Each row is a point on a tangle of strands that fork and nearly touch. The rows are in no order.
In the rows, zero is written as 100.
Two points are linked if the straight distance between their rows is under 93.5. Some points are linked to none.
<586>: [112 125 118 109 103 103  66  77 100  83 106 119 101  75  87 118 120 114
  75 171  93  73  92  82 119 148 108 151 135  86  89 111  94  81 138  90]
<1745>: [ 67 140 119 129  89  79 106  97  73 115 116  86  80  82 124 117 107  98
  70 118 101  93 101  76  72  95 103 100 113  88  71 116  92 118 115 108]
<960>: [ 97 112 110 110 117  72 100 102  63 133  93  61  98  93  97 129 115  80
  79 138 108  83  63 103  94 135  88 101 107 137 102  72  86  69 122 106]
<357>: [125 111 102  84  90 112 103  74  97  89  64 144  91 117  69  32  97  93
  94  67 102 129 127 114 104  91 110  85 116 125  94 109 105  29  76  98]
<219>: [120 112 108  76  95 117  99  65 104  74  44 129  59 104  53  41  85 106
  96  76 100 120 148 110  90 105 108  70 117 115  96 115 114  59  82 110]
<1674>: [107  94 106  90  99 136  82  81 105  61  91 133 103  94 101  94  97 100
 101 147  81  70 114  82 110 106  91 140 109  86  93 131 125 104 118  83]
<1054>: [138 121 129  80 117 127 110  44 123  76  42 121  77 110  51  68  92 113
  92 120  71  89 117  96 120 115 115 122 106  96 100 111 103  59  91  93]
<753>: [ 89  71  92  86  70 119 100 104 116  45 113 129  63  87 106  61  88  86
 128 112  98 125 141  99  89  75 102  83  97 106  89 126 108 107  75 127]
<748>: [160 105 109  98 126  90 110  82 109 107  77  91 134 116  64  86 102 117
  88  73 118  96 120 144 130 135 115  98 126 103 115  97  78  61  94  75]
<1717>: [ 90  80  93  93 125 109  90 106 138 102 122  83  91 115  84 135 120  87
 121 137  89  89  68  79 143 106  95 145  94  74  96  86  93 120  68 103]
<464>: [115 144 132  93  89 125 100  48  78  84  39 136  99  98  88  61  79 107
  88 107  90  91  97 111 104 101 103 108 109 130 105 108 109  46 145  94]
<1219>: [110 112 109 127  92  79  93  92 102 110 130 108 117 105  98  88 122 105
  74  69 124 100 121 106 100  92 111 100 144  76  79 131  88 105  84  83]
<1123>: [116 124 113 107  88 118 132  75  87  90  38  85 107 104  72  78  90 107
 112  78  80  95 142 124  71 142 117  77 112 127 118 129  99  83 100 114]
<249>: [ 66 115  97  98  92 113  65  86  84 108  88 131  77  86 115 102  94  98
  95 114 131 111  76  75  79  68  93  84  73  73 112  96 112 145 148  79]
<404>: [ 86  76  80  78  78 114  79 106 105  61  96 134  51  97 107  49  84  82
 118 107 117 138 126 102  91  71  96  49  89 107  91 105 106 110  90 117]
<1348>: [ 90  88  84  94  98 125 142 109 111 105  92  68 117 120  91 132 107  97
 136  83  61  88 113 103  62 137 116 103  72 112 128  98  99 106  90 115]
<922>: [ 85  94  82 137  95  68 120 121  99 109 124  78  90  90 121  82  95  79
 110  90 146 127  95 111  61  90  80  24 100 117 106  93  70  88  75 120]
<103>: [ 89 113 112  99 124  78  60  93  99 123 108  94  82  92  87 125 118 108
  74 128 110  80  67  71 133 108  96 129 113  71  85  93 107 122 100  93]
<228>: [116  59  82  64  85 128  93  87 140  41  86 115  75 105  65  58 115  95
 127 112  89 122 136 103 117 105 100  97  98 115 104 109 101  52  66 107]
<1413>: [ 86 119  87  96 109 110 124  86 110 115  79  97  91 129  67  85  84  70
 112  77  75  94  84 107  62 121 101  70  77 117 130  81 113  50  79  98]
<1692>: [ 78  98 104 120  96  65  84 129 109 116 148  96 107  82 122 118  91  95
  87 131 111  93  41  92 115  70  81 132 104  95  81  78 118 122  89 106]
<116>: [ 74  82  82 102  82 105 119 121  86 127 111 108 142 115 135  94 104  89
 129  67 117 121  73 104  82  62 105  85  60 117 127  92  84 110 108  93]
<1366>: [ 98  87  96  88 133  71  84 129  92 129 111  65  94 104  91 144 105  95
  92 112  93  88  59  86 120 112  78 119  85 114 101  56 117 120  83 107]
<1346>: [144  88 102 105 114  90 101  95 101 100  74  78 122 109  81  71 117 106
  94  72 134 108 133 140 113 129 108  61 127 111 113  99  69  67  88  95]
<104>: [ 89 116 118 123  90  96  96 102  82 111 116 105 100  62 146 125 100 133
  86 110 121 105 103  84 103  75 106 112 109  64  71 121  98 166 141 108]
<1325>: [116  79  86 115 102  89 113 137 149  95 175  93 128 107 104 131 102 102
 130 117  99  99  59 119 137  98 110 144 105  86  82  87  82 109  49 109]
<237>: [ 76  97 105 123 113  85 100 100 106 136 113  78 107  92  92 158 114 108
 102 143  96  95  74  79  86 124  99 135  87  58 102  95 109 166 106 115]
<1719>: [ 83  64  90 106  66 150 113  96 137  71 121 152 112 102  83  77  89  76
 161  83 104 116 125 108  61  91  95  99  88  97 124 121 118 102  81 118]
<629>: [107  79 111 128 101  82  86 104 113 101 127  88 104  68  99 106 107  96
  98 143 145 113  91 108 117  90 102 109 107  64  95  99  87 143  99 108]
<542>: [118  90  96  88 102  83  57 109  75  79  89  96  72  78 118  89  97 113
  74 117 142 116 122 109 124  87  92  70 125  93  77  93  97 133 128 100]
<372>: [107 118 101 103  86  96 109  76 106 103  95 125 102 125  69  53 107  79
  86  74 100 104 113 109  87 108 123  94 126 116  89 114  90  33  62  84]
<864>: [ 78 106 105 151  90  65 117 112  82 134 139  86 129  72 136 124 100 108
  87 103 151 115  59 113  63  74  91  89  94  96 105  89  82 134 132  96]
<613>: [ 97 129 121  91 121  84  91  93  63 119  66  70  78  93 101 134 104 117
  69 112  74  81  99  81 109 116  95 108 100 109  86  90 102 103 129 102]
<1328>: [ 78  58  70  72 105 111 109 134 113  78 116  92  88 102 100 127  75 110
 115  79  57 100 101  92  68  96  67  91  64 111 122  82 151 118  98 105]
<214>: [ 86  74  87  93  95 117 139 129 108 111 113  64 119 111 120 137 107 102
 143  76  80 104  96 100  79  95 111 102  62 107 122  89  81 118  93 121]
<114>: [136  96 103  75 100 121  93  89  83  81  71 127 116 104 101  72  86 103
 101  93  88  89 129 117 124  97 102 114 113 125 105 110 122  68 110  84]
<939>: [111 115 106 108  95  95 126  98  92  96  79  71 100 107  84  90 102  98
  99  87  81  92 146 114  75 138 118  76 120 115 100 126  87  82  84 117]
<304>: [ 97 101  96  98  97 112  94 102  97 111 109 125 120  98 120 113  94 118
  98  73  93  82  98  81  91  77 102 125  97  77  97 118 134 139 115  83]
<556>: [ 96  78  97 102  88 111 100 117 128  70 136 112  80  89 105  89  84  88
 114 116  88 101 114  87  98  79  99 107  95  84  83 113 111 113  73 115]
<569>: [ 89 115 105 145  67  77 109  97 111  93 152 118 105  82 116  74  92  72
  85 137 121 108  87 107  95  78 112 106 118  90  75 123  81  88  86  97]
<885>: [110  81  81  83 121  89  86  99 101  96  60  87  81 114  81  62  88  80
 102 105 104 115  91 113 113 108  82  52  79 130 123  65 102  44  87 103]
<393>: [100 102 110 129  72 108  91  90  85  90 108 107 131  69 128  96 107  93
 102 134 139  98  96 116  99 102 113 112 116  99 109 117  75 114 161  97]
<550>: [122  74  86  92  99  92 100 129 142  83 160 100 117 103  98 114 112 109
 124  92  95 101  96 108 149 100 114 137 108  97  80 103  82  93  46 100]
<1081>: [ 82 100  90 108  92  97 112 111 107 113 123  91 110 127 104  83 118  72
 112  82 104  99  86  99 104  87 118  90  97 104  98  98  68  73  67 108]
<1116>: [ 90 111 115 121 119  66  81  99 103 130 110  78  90  87  89 141 120 115
  84 133 108  91  87  77 103 124  97 126 114  57  85 101 105 150  95 108]
<1222>: [132 128 133 102 132  61  91  82  78 110  83  65  88  89  78 127 123 113
  58 125 103  89 104 111 138 150  98 113 138 114  83  87  71  71 109  89]
<1417>: [141 103  91 102 124  84  92  99 116 116 106 104 130 106  58 112  83 118
  74  80  94  77 109 118 106 142 107 108 122  81 108  87 127  92  85  79]
<1621>: [ 88 126  92 110 113  81 121  95  75 138  93  63 111 118  95 128 105  79
  86 113  91  76  64 108  76 133 101  94  94 131 110  74  92  67 107  98]
<1514>: [115 118 108 108  89  87  96  83 107  98 106 112  99 111  78  67 129  95
  73  69 115 108 131 109  94 102 118  91 143  91  80 129  79  67  66  84]
<1046>: [ 97 106 109  67 114 149 116  71  97 101  42 132  79 117  80 103  85 118
 112  64  57  99 114  81  79  87  97 107  72  95 121 106 138 108 111  91]
<122>: [ 76  77  86 119  69 140 129 101 127 107 130 146 134 107 103  94  91  81
 154  71 104 116  96 105  56  72 108 109  72  91 127 117 114 127  92  99]
<1231>: [ 85 123 106 107 107  93 102  89  99 123 100  77  88 128  89  95 127  81
  95  82  99  94  93  86 105  99 122  93 112  93  90 102  66  83  74 103]
<1497>: [ 94  90 104 101  85 112  91 103  77  94  93 103 124  88 137  86 105  86
 114 122 126 100  90 111 119  79 104 106  87 112 109 102  82 115 142  95]
<1551>: [105  69  85  98  95 135 121 117 135  92 145 110 139 126 112 119 102  96
 147  83  77  83  90 106 113  92 108 139  92  88 107 109 105 116  80 108]
<1450>: [110 120 108  84  88 105  80  71  71  72  52 121  89  84 102  58  77  92
  84 130 103  98  91 118  99 109  86  78 103 141 113  91 112  53 159  87]
<193>: [132  85  84  79  96  81  94 114 114  83 116  90  96 105  95  78 115 102
  93  89  98 106 122 106 133 106 108  98 114 129  80 104  77  53  59  94]
<652>: [102 116 120  97 108 122  79  76  97  70  82 121  99  87 101 119  96 113
  86 165  64  63 108  71 109 132  89 146 113  79  93 122 124  97 145  88]
<994>: [108  98  84  82 119 113 105 105 115 107 107  99 119 129  90 131  88 109
  99  86  54  63  83  90 104 112  88 133  88  94 108  88 141 100  92  82]
<1393>: [136 110 115  93 106  95  73  77  79  79  52  99  93  73  86  76  88 112
  74 138 122  97 105 130 122 134  94  87 115 126 117  83  94  58 159  91]
<1022>: [108 114 117 108 108  73  55  95  77  99  97  88  73  74 109  96 122 115
  58 109 153 118 115 101 117  90  90  69 141  78  74  99  80 128 128  93]
<1058>: [ 83  69  87  99  85  94 108 148 115  82 145 102  93  83 141  92  68  94
 123  96  98 129  74 102 107  49  78  77  72 112  86  73 106 108  75 130]
<115>: [ 87 100  80 112 100  74 105 115  87 101  92  74  69 102 112  74  97  81
  97  79 117 121 113 105  70 100  84  23 103 130  98  94  82  75  81 115]
<600>: [ 95 108  94  95 104 112 129  98  90 119  74  77 121 116  95 137 109 110
 107  99  65  79 109  95  75 130 114 121  82 101 121 106 106 120 114  95]
<165>: [ 80  92  94 109 110 106 112 113 122 116 126  77 111 107 102 143 106  95
 112 122  76  88  68  85 103 105  98 141  84  76 105  94 108 146  86 111]
<1599>: [ 98 127 118 102 121  71  81 100  60 124  84  82  95 110 118  96 119 113
  54  59 126 108  90  99 113  78  78  59 118 104  85  79  83  94 117  91]
<1228>: [ 87  74  79  78 105 129  84  86 107  67  67 129  94 110  85  58  80  65
 125 109 103 113  94 109  90  91  71  67  68 116 140  88 132  86 119  83]
<1240>: [ 82  80  88 110  86  82  99 136 104  96 136 112 103  94 139  66  84  84
 108  93 130 145  75 103 111  43  88  62  81 111  81  79  81  98  73 124]
<1659>: [ 83  88  93  94  82 128 111 100 117  90 127 131 118 132 106  71 107  67
 130  86  90  97  86  99 107  74 109 118  91 107 100 105  97  69  73 104]
<1072>: [102  73  96 108  86  84  98 131 119  86 137 103  98  92 128  72 107  96
 112  99 137 143  91 102 132  57 103  75  96  92  69  90  60  98  64 130]
<1473>: [122  71  76 125  87  85  98 119 117  85 135 103 121  87  93  70  90  94
 103  81 137 111 129 128  80 107 101  68 115  99 109 102 100 100  77 104]
<617>: [ 84 108 110  91 113  88  89 107  76  99  87  84  74  88 111 139  94 110
  76 139  56  81 105  64 103 114  80 119  89  91  86  93 133 132 121 108]
<591>: [ 82 122 119 106 108  84 107 102  85 128  96  57  86 111 104 122 133  81
  88 108  97  89  87  88 113 107 114 104 113 104  84 100  57  98  92 112]
<639>: [ 64 119 103 113  82  88 127 118  79 118 124  82  99  97 140 128  95  91
  92 105  75  91  81  80  75  83 106 115  86 106  84 108 100 117 101 109]
<1143>: [ 91 104  94 119 100  63 116 116  54 127  95  65 111  71 119 141 102 121
  78 104 122 106  99 105  42 123  85  78  84 116 122  87 103 128 145  91]
<893>: [111 104  95 121  95  81 103 116  79 125 113  84 142  96 117 115 104 109
  80  77 121  85 102 118  83 107 100  94 112 108 108 102  99 110 119  86]
<1577>: [ 81  85  86 119  94 106  93  98 118 108 115 118 126 106  93  86  98  70
 118 111 124  98  76 104  84  92 104  99  81  87 131  95 107 113 104  83]
<965>: [113 119 114 113 107  66  65  83 101  98 108  94  89  87  91  96 131 116
  51 100 136 107 120  97 121 101 100  97 150  70  71 117  79 101 101  79]
<917>: [127 122 111  85 126  96  98  78  83 113  43 106  78  99  78  89  70 125
  74  74  99 108 106 110 108  99  94  74  90  99 114  77 120  96 137  93]
<1050>: [125 117 114  75 115 122 112  62  91 101  20 136  69 116  72  56  58 118
  97  61  93 125 115 118  93  86  96  66  78 117 122  80 127  88 134 102]
<1247>: [ 81 125 119 133  97  99  75  81  93 116 120 119  93  76 129 107 117 123
  84 114 133  98  84  75 110  78 109 120 126  49  79 128  85 145 138  97]
<1677>: [ 83  83 104 100 105  74  82 124  83 110 122  90  97  65 128 139  92 113
  88 137 112 100  58  88 105  80  73 125  84  97  90  76 127 157 122 109]
<750>: [128 110 100  88  95 104  99  82  98  88  90 117 123 110  86  83  96  92
  87 116  85  74 100 116 123 118 107 130 114 115 102 103 111  53 101  70]
<311>: [ 89  79  98  96  75 156 118  86 119  80  76 130 108 110  72  81 100  93
 154  75  87 110 139 104  58 111 111  99  97 106 124 134 116 111  84 115]
<465>: [ 85 105  91 105  94  83 123 113  64 112  85  68  96  85 126 130  89 109
  92 109  86 100 118  99  48 120  90  81  80 127 110 104 113 124 119 107]
<742>: [131  73  91  61 108 109  94  79 150  57  86 108  80 108  50  73 108 101
 102 116  75 105 111 103 131 123 101 111  98 109 105  92 102  37  60  79]
<554>: [ 72 100 103 138  77  96 115 104 119  99 136 120 102  68 114 100  64  87
 105 129 118 114  81 101  67  71  99  93  80  70  99 108 112 140 101  98]
<349>: [ 96  80  95  67 108 149  81  71 102  79  46 149  92 121  81  60  88  84
 121 103 102 112  99  95 101  74  76  86  75 105 123  93 136  99 122  78]
<884>: [ 88  87  95  76  83 142  99  99  96  93 100 157  98 126 100  66 104  80
 124  65  88 112 108  87 107  60  98 103  92 113  99 105 115  73  78 109]
<392>: [ 66  81  78 105  80 110 116 120 111 117 130 131 127 107 122  97  92  95
 136  52 119 131  73  93  63  55 100  83  54  91 125  92 103 126  93  96]
<533>: [110  95  98  90  98  92  76 118  78  79  93  97  74  77 124 111  84 123
  81 118 107 106 136  99 109  91  96  91 117  93  80 112 116 157 132 110]
<726>: [ 87 132 122  85 106 113  91  83  72 110  66  93  82 104 108 114 105  97
  85 119  72  71  83  81 120 101 106 123  93 108  92 100 100  86 135  95]
<1266>: [104 139 120  97  91 108 118  63  77 105  54 112  97 110  89  61  84  85
  93  93  79  89  99 112  84 105 111  88 102 135 105 110 103  37 113  97]
<189>: [ 89  73 103 112  80 121 123 123 119  94 130  95  93  92 125 102 101 112
 145  54 104 131 111 105  94  67 119  74  83  84  90 105  70 117  81 148]
<1311>: [ 91 141 122 104 117  89  87  84  55 135  71  87 106 101 110 120 118 124
  57  62 121 102  79  99  91  98  93  83 109 101 102  78  88  91 156  78]
<1707>: [100 112  93 107  92  87 120  93  84  94  65  60  77  99 105  68 106  84
 105  91 108 110 129 120  72 124  97  43 116 139 105 119  76  60  87 120]
<1290>: [106  51  75  95  84 106 106 139 120  59 142 106  89  77 108  93  68 110
 132  76  93 115 136 115  76  95  86  66  90 108 105 101 124 103  79 138]
<1466>: [111 124 114 108 125  78 114 100  85 139 100  52 116 117  96 147 135 107
  91  93  97  83  98 104 120 138 110 118 118  95  89 100  68 114  97 102]
<387>: [ 85  85  90  73 125  90 100 128  88 125  85  62  89 106 105 131 103 104
 100  88  82 102  65  88 104  94  81  93  63 117 115  56 115 111  97 102]
<1028>: [113  87 102 107 106  80 102 125 100  95 115  67  88  91 104 119 108 116
  98  84  99 104 143  98 106 113 103  84 116  93  82 112  86 129  80 125]
<528>: [ 74  97 103  94 100 132  71  80 106  90  83 122  77  94 111  88 103  87
 110 138 119 101  88  74 110  70 100 105  82  67 102 113  98 141 125  92]
<1205>: [106  91 105  98  95 104  96 103 113  75 108  97  94  86 103 106  98  98
 102 143  81  88 127  85 117 112 107 127 104  81  83 123 105 121  87 105]
<836>: [114  72 100  90  96  90  85 129 108  84 125 108 112 100 134  80 111 105
 116  94 131 129  96  96 166  56 107 104  97  94  73  97  66 111  77 111]
<745>: [ 69 114  99 122  94  73 111 109  60 127 100  77 101  67 135 133 108 111
  85 102 148 125  82 103  43  88  86  72  77 105 119  88  85 139 153  93]
<729>: [113 101 101  68 100 137  96  77  89  79  33 141  59 110  77  51  77 105
 116  67  94 131 136 113  87  92 100  62 101 126 110 104 124  89 102 111]
<762>: [ 93 103 104  90 100 107  57  89 104  93 101 123  86  96 115  84 116  95
  90 137 127  99  80  74 146  69 102 120 105  82  85 104  88  99 110  85]
<329>: [132  96 108  64 123 131 110  71 139  64  67 121  80 120  52  79  83 105
 106 105  55  92 116 100 121 117  96 124 103 102 103  99 120  50  73  93]
<1713>: [ 86 131  90 112 103  90 117  90  96 128  92  85  96 119  72 101  89  82
  87  87  86  85  92 100  56 130 105  73  92 106 111  89 109  73  90  89]
<1722>: [ 67 107  93  84 107  92  76 105  74 127  83  97  76  87 115 120 101 111
  88  97 121 118  67  73  82  69  87  83  66  90 114  75 113 147 136  85]
<1714>: [ 80 100  94 118  83 100 106 110 101 115 136 123 126  81 133 112  79 113
  99  96 108 104  78  92  70  64 104 117  81  71 100 113 124 150 115  86]
<1140>: [108 123 106 110  95  86  97  85  87 105  99 101 118 100  89  97  98  93
  74 126  94  72  97 113  93 132 109 111 121 114  99 103 104  64 116  83]
<1185>: [114  65  85 131  91  74 116 131 118  92 137  75 105  82 113  80  97  98
 112  86 147 128 123 127  87  99  91  44 116 107  99  96  65  89  70 127]
<339>: [ 95  85  90  69 116 114  91  94 122  71  98  96  84 118  86  96  96  77
  98 131  58  81  86  81 125  98  73 128  96 106  94  91 124  72  79  86]
<63>: [120  91 105  71  80 153 105  85  79  75  56 148 108 107 103  68  87 100
 123  84  81  96 141 111  98  86  94 116 109 134  98 130 136  89 109  98]
<1655>: [ 99  99  91 122  78  88 131 110 112  96 139  76 106 112 109  88 113  72
 111 119  98  97 101 112  99 108 122 104 111 118  86 113  56  66  61 113]
<1561>: [120  75  84  79  79 103 100 104 110  64  97 101  92 105  94  57 112  85
 116 100  98 114 133 113 110 103 109  83 106 131  95 112  87  53  68 113]
<1175>: [ 80 130 101 111 112 109  93  79  90 143 106 109 121 135  97 123 127  94
  95  97 101  72  51  92 129 102 124 140 110  79 106  97  83  96 115  76]
<389>: [129 122 129 107 121  79  85  76  70  98  61  74  90  76  80 116 110 119
  66 127 110  96 106 118 118 151  95 100 135 114 101  86  75  74 150 102]
<603>: [151 119 103 105 125  81  86  77 118 120  99 109 131 119  59 101 100 121
  71  78 114  85 101 129 133 135 116 117 134  83 105  93  98  70  95  61]
<780>: [102  85  92  81 121  94  89 115 109 107  88  75  66 112  77  93  98  94
 102  81  86 103 101  92 111 109  97  63  85 111 109  73  98  69  72 115]
<795>: [ 77 113  98 143  72  85 108 100 117 101 152 124 105  86 102  84  82  76
  91 109 117 100  94  98  59  81 112  94 108  79  92 120 109 113  84  93]
<1643>: [ 78 145 126 122  94  96  85  76  81 106 107 114  80  88 113  99 116 104
  67 112 103  81 105  73  90  96 111 113 134  74  70 130  85 106 128  94]
<1504>: [ 95  81  90  83 114 107  91 116 134  98 111  73  76 116  70 115 113  93
 123  76  80 102 103  92 114 117 104  84  92  91 105  81  87  81  62 127]
<1128>: [ 83  43  77  86  88 112  98 145 128  63 146 107  88  86 123 103  75 111
 143  71  95 123 100 105 100  65  75  69  70 109 101  74 113 103  88 144]
<436>: [ 84 134 120 104 102 121  93  73  80 114  88 101 114 110 110 118 122  94
  97 131  82  62  66  91 123 114 119 150 106 102 107 104  80  81 143  84]
<239>: [ 81  84  97  87 110 106  89 110  89  91  94  94  89  84 126 141  91 118
  94 131  77  89  88  72  99  84  71 126  73  87 100  97 139 160 130  97]
<143>: [ 87  75  80  69 106 106  89 137 103 101 112  96  96 109 115 114  90 115
 110  54  83 102  85  84 105  72  79  88  68 110 108  72 125 117  92 105]
<1482>: [113  95 103  81 103 100  70 106 106  92 119 123 111  97 132  91 119 110
 102 109 126  95  93  86 173  65 104 138 113  86  76 114  84 114  89  83]
<1335>: [ 80 126 111 116 113  83  99  96  80 129  93  70  91 101 108 104 125 107
  76  55 127 118 112  93  81  80  89  57 112  85  92 105  78 130 104  98]
<180>: [ 79 102  84 110  90  82 138 125  78 116 111  63 102  95 127 133  90  92
  99 111  65  87  99  93  53 122  94  97  79 127 102  96 105 106  91 117]
<1500>: [ 89  75  81  93 109 122 114 126 142 106 144  90 124 122 101 145 105 113
 140  86  67  84  69  90 108 100  94 142  78  69 111  85 111 138  83 109]
<736>: [134  85  79 107 110  82  89 120 122 101 126  94 123 101  67  99  91 112
  89  66 115  96 126 119  95 127 102  81 122  92 110  93 111  93  73  94]
<131>: [135 100 107  81 132  87 101  80  93 109  41  87  70 105  72  76  73 108
  82  97 104 111  91 119 127 104  80  62  82 121 122  57 104  62 116 103]
<86>: [ 83  93  93  66 115 153  88  72 102  96  47 147  82 119  84  86  94 101
 118  81  92 110  94  78  81  68  84  94  64  83 130  95 140 121 122  71]
<1709>: [ 93  87  96  80  82 151 109  94  91  87  87 154 110 119 105  77  90  82
 119  72  76  99 113  90  82  69  85 115  90 123 103 117 144  91 100  90]
<1741>: [108 122 101  97 100 111 120  62 105 108  49 120  97 121  67  51  72  69
 104  89  85 101  87 121  79 111 101  74  86 132 131  96 113  32  97  95]
<241>: [ 77  74  98  83  88 132 122 119 104 107 116  96  98 114 122 109 112 108
 152  42  86 121 109  85  91  69 117  87  64 102 102 100  78 112  87 133]
<1410>: [ 82  97  95 121  83  87 101 123 114 105 158 114 128 100 125 100  87  91
  96 123 104  85  50 106 108  67  99 133 102  93  85  93 115 104  86  92]
<1700>: [133 111 110 103 119  69 103 110 104 114 117  62 117 110  87 136 120 116
  88  92  98  88 122 111 136 145 104 118 138  98  80 105  72 100  67  94]
<509>: [ 97  74  90  75 123 106  85 116 157  87 132  85  79 114  66 131 117 101
 122 102  74  88  88  80 129 118  98 124  98  75  97  81  96  97  48 119]
<868>: [ 98  78  79  76 119 106 113 123 117  93 107  85 111 112  89 140  78 115
 103  82  42  83  98  90  80 125  75 113  80 101 117  81 148 109  93  97]
<312>: [113 115  95  90 121 107  97  94 101 128  95 104 136 127  86 128 104 107
  97  88  86  67  71 102 133 115 104 142 100  91 115  86 111  94 111  70]
<231>: [ 96  97 111 106  90  99  91 112  85  88 111 108  77  65 144 114  82 116
  94 126 115 112 110  92 104  63  98 103  95  79  71 110 107 167 129 111]
<1076>: [ 60 103  87 103  92 110 115 104 106  94  98 102  82  96  89 115  83  83
 115 110  68  99 110  75  44 113  96  89  65  90 123 105 125 127  95  98]
<973>: [131  79  78  82  97  93  90 124 132  88 145 117 131 125  89  92 117 110
 113  66 100 102 104 109 145 105 111 123 112 110  92  94  82  62  49  92]
<1642>: [126  93 103 102 117  64 101 134 110 108 132  57 102 101  99 127 117 121
  86  68 106  98 131 109 118 121  94  92 133 101  77  98  74 109  56 110]
<1268>: [ 99  82  82 113  80 121 125 118 120  98 149 111 148 134 121 105 105  73
 137  95  87  92  69 120 111  81 115 133  91 106 107  97  86  94  81 100]
<988>: [109 115 102 121  79  80 123 100 108  89 135  84 116 108 109 102 117  83
  93 135  96  87 109 114 108 120 129 134 130 110  76 127  69  77  72  95]
<380>: [111 144 121 102 128  89 101  74  72 145  72 100 115 102  94 131 101 145
  65  57  93  83  91  98  92 109 106 114 103  81 106  97 113 100 144  75]
<162>: [109 112 109 120  98  73 107 102 108 101 139  86 113  97 107 130 123  98
  89 151  97  85  97  98 131 128 118 152 124  87  65 121  71 102  81 100]
<1047>: [117  96 101 100  95  94 109 114  86  83  78  70  90  89 107  97 103 109
  98 103  97  98 154 110 102 122 108  81 120 112  90 124  85 112  94 117]
<347>: [ 97 130 113  98  98 121 125  77  78 109  55  97 121 105  95 117  98 118
 100  94  67  79 121  97  72 130 120 118  94 100 118 123 109 103 131  92]
<894>: [ 97  65  73  99  87 102 116 136 109  79 127 105 103  82 116 111  67 116
 120  73  82 108 128 109  57  99  87  77  82 110 116  98 136 131  94 117]
<280>: [128 127 125  91 115  95 102  65 107  93  56  89  77 104  57  80 103 109
  75 107  87  96 126 102 120 128 118 100 118  97  95 109  83  66  92  96]
<74>: [ 80 111 107  92 130  78  69 105 101 141 102  90  98 111  83 125 109 103
  76 103 100  82  38  79 118 101  83 124  94  87 104  61 123 108  87  89]
<558>: [113  91 104 124  98  70 108 114 124 102 156  86 120  89 107 127 110  91
 107 161 116  99  66 114 137 106 110 153 114  86  79 100  78 112  71 104]
<665>: [129 125 119  87 116  76  99  76 105  94  78  74  78 100  68 106 122 108
  70 134  84  92 117 100 135 144 115 124 128 100  79 110  74  61  82  85]
<605>: [112  99 117 141  88  78  91  99  93  99 131  86 125  67 119 113 119 105
  84 145 142 101 100 118 113 111 107 123 134  84  87 110  68 120 136 103]
<961>: [ 76  89  80  77  92 110  79 102  96  83  75 117  58  98 100  68  81  75
 112 109 113 122 110  94  88  82  84  48  76 111 117  93 110 108 104  98]
<524>: [102 130 107  98 109 107  89  78  77 128  76 126 104  97  97 108  95 132
  72  57  97  86 102  81  84  92 108 106 106  75 100 110 130 120 133  77]
<370>: [102 105 104  97  80 134 126  77  91  92  43 113 111  98  73  81  89 104
 134  67  89 106 143 115  48 127 113  86  93 118 135 133 117 111 105 107]
<1169>: [ 83 110 107 127  91  87 106 107  83 116 108  83  96  89 134  94 112  95
  95  82 140 127 104  99  88  63  97  66 104  88  87 108  68 136 110 108]
<826>: [101 118 108 110  95  89  70  86  88  93 105 104  99  77  88 106 106  94
  71 148 112  78  85  93 106 128  98 120 122  99 100  95  98  80 136  87]
<1179>: [101  83 111 132  99  81 100 111  98 108 115  80 100  66 123 102  99  94
 107 122 150 133  92 119 109  80 100  79  96  83  94  93  68 146 110 115]
<1634>: [ 95  74  86  95  80 112 109 124  87 102 105 112 139 110 148  83 101  84
 129  88 115 117  90 112 119  58  97  94  73 122 110  95  84 111 113 106]
<1285>: [103 127 121  85 107 130 125  69  88 101  43 123  99 111  81 107  84 120
  97  87  48  80 126  86  74 117 107 116  87  95 111 121 136 104 117  92]

Follow the links from the first point to the second, and from the first to the third. Name the last point that the two ways share.
<1561> / <63> / <1719> => <1081>
<165> / <311> / <404> => <1659>
<1175> / <509> / <1128> => <1328>
<1709> / <1325> / <1497> => <1081>
<885> / <617> / <1482> => <1328>
<1185> / <1719> / <1268> => <939>

A fork is a point with three links. Follow the links from the first point to the second and name the forks in between, in order.
<1240> / <1504> => <1328>, <165>
<1140> / <885> => <1659>, <165>
<162> / <1634> => <1081>, <939>
<542> / <1659> => <165>
<131> / <836> => <165>, <1328>
<143> / <1655> => <165>, <1659>, <1081>

A fork is a point with three links, a tip a point with one. Leave the first point through the second and follow the links. Name the first fork or tip that comes.
<1410> / <1692> => <1328>
<1228> / <349> => <189>
<1266> / <464> => <1081>
<1285> / <1046> => <1659>
<917> / <131> => <165>
<1335> / <1599> => <569>
<1328> / <894> => <1722>
<868> / <994> => <1410>
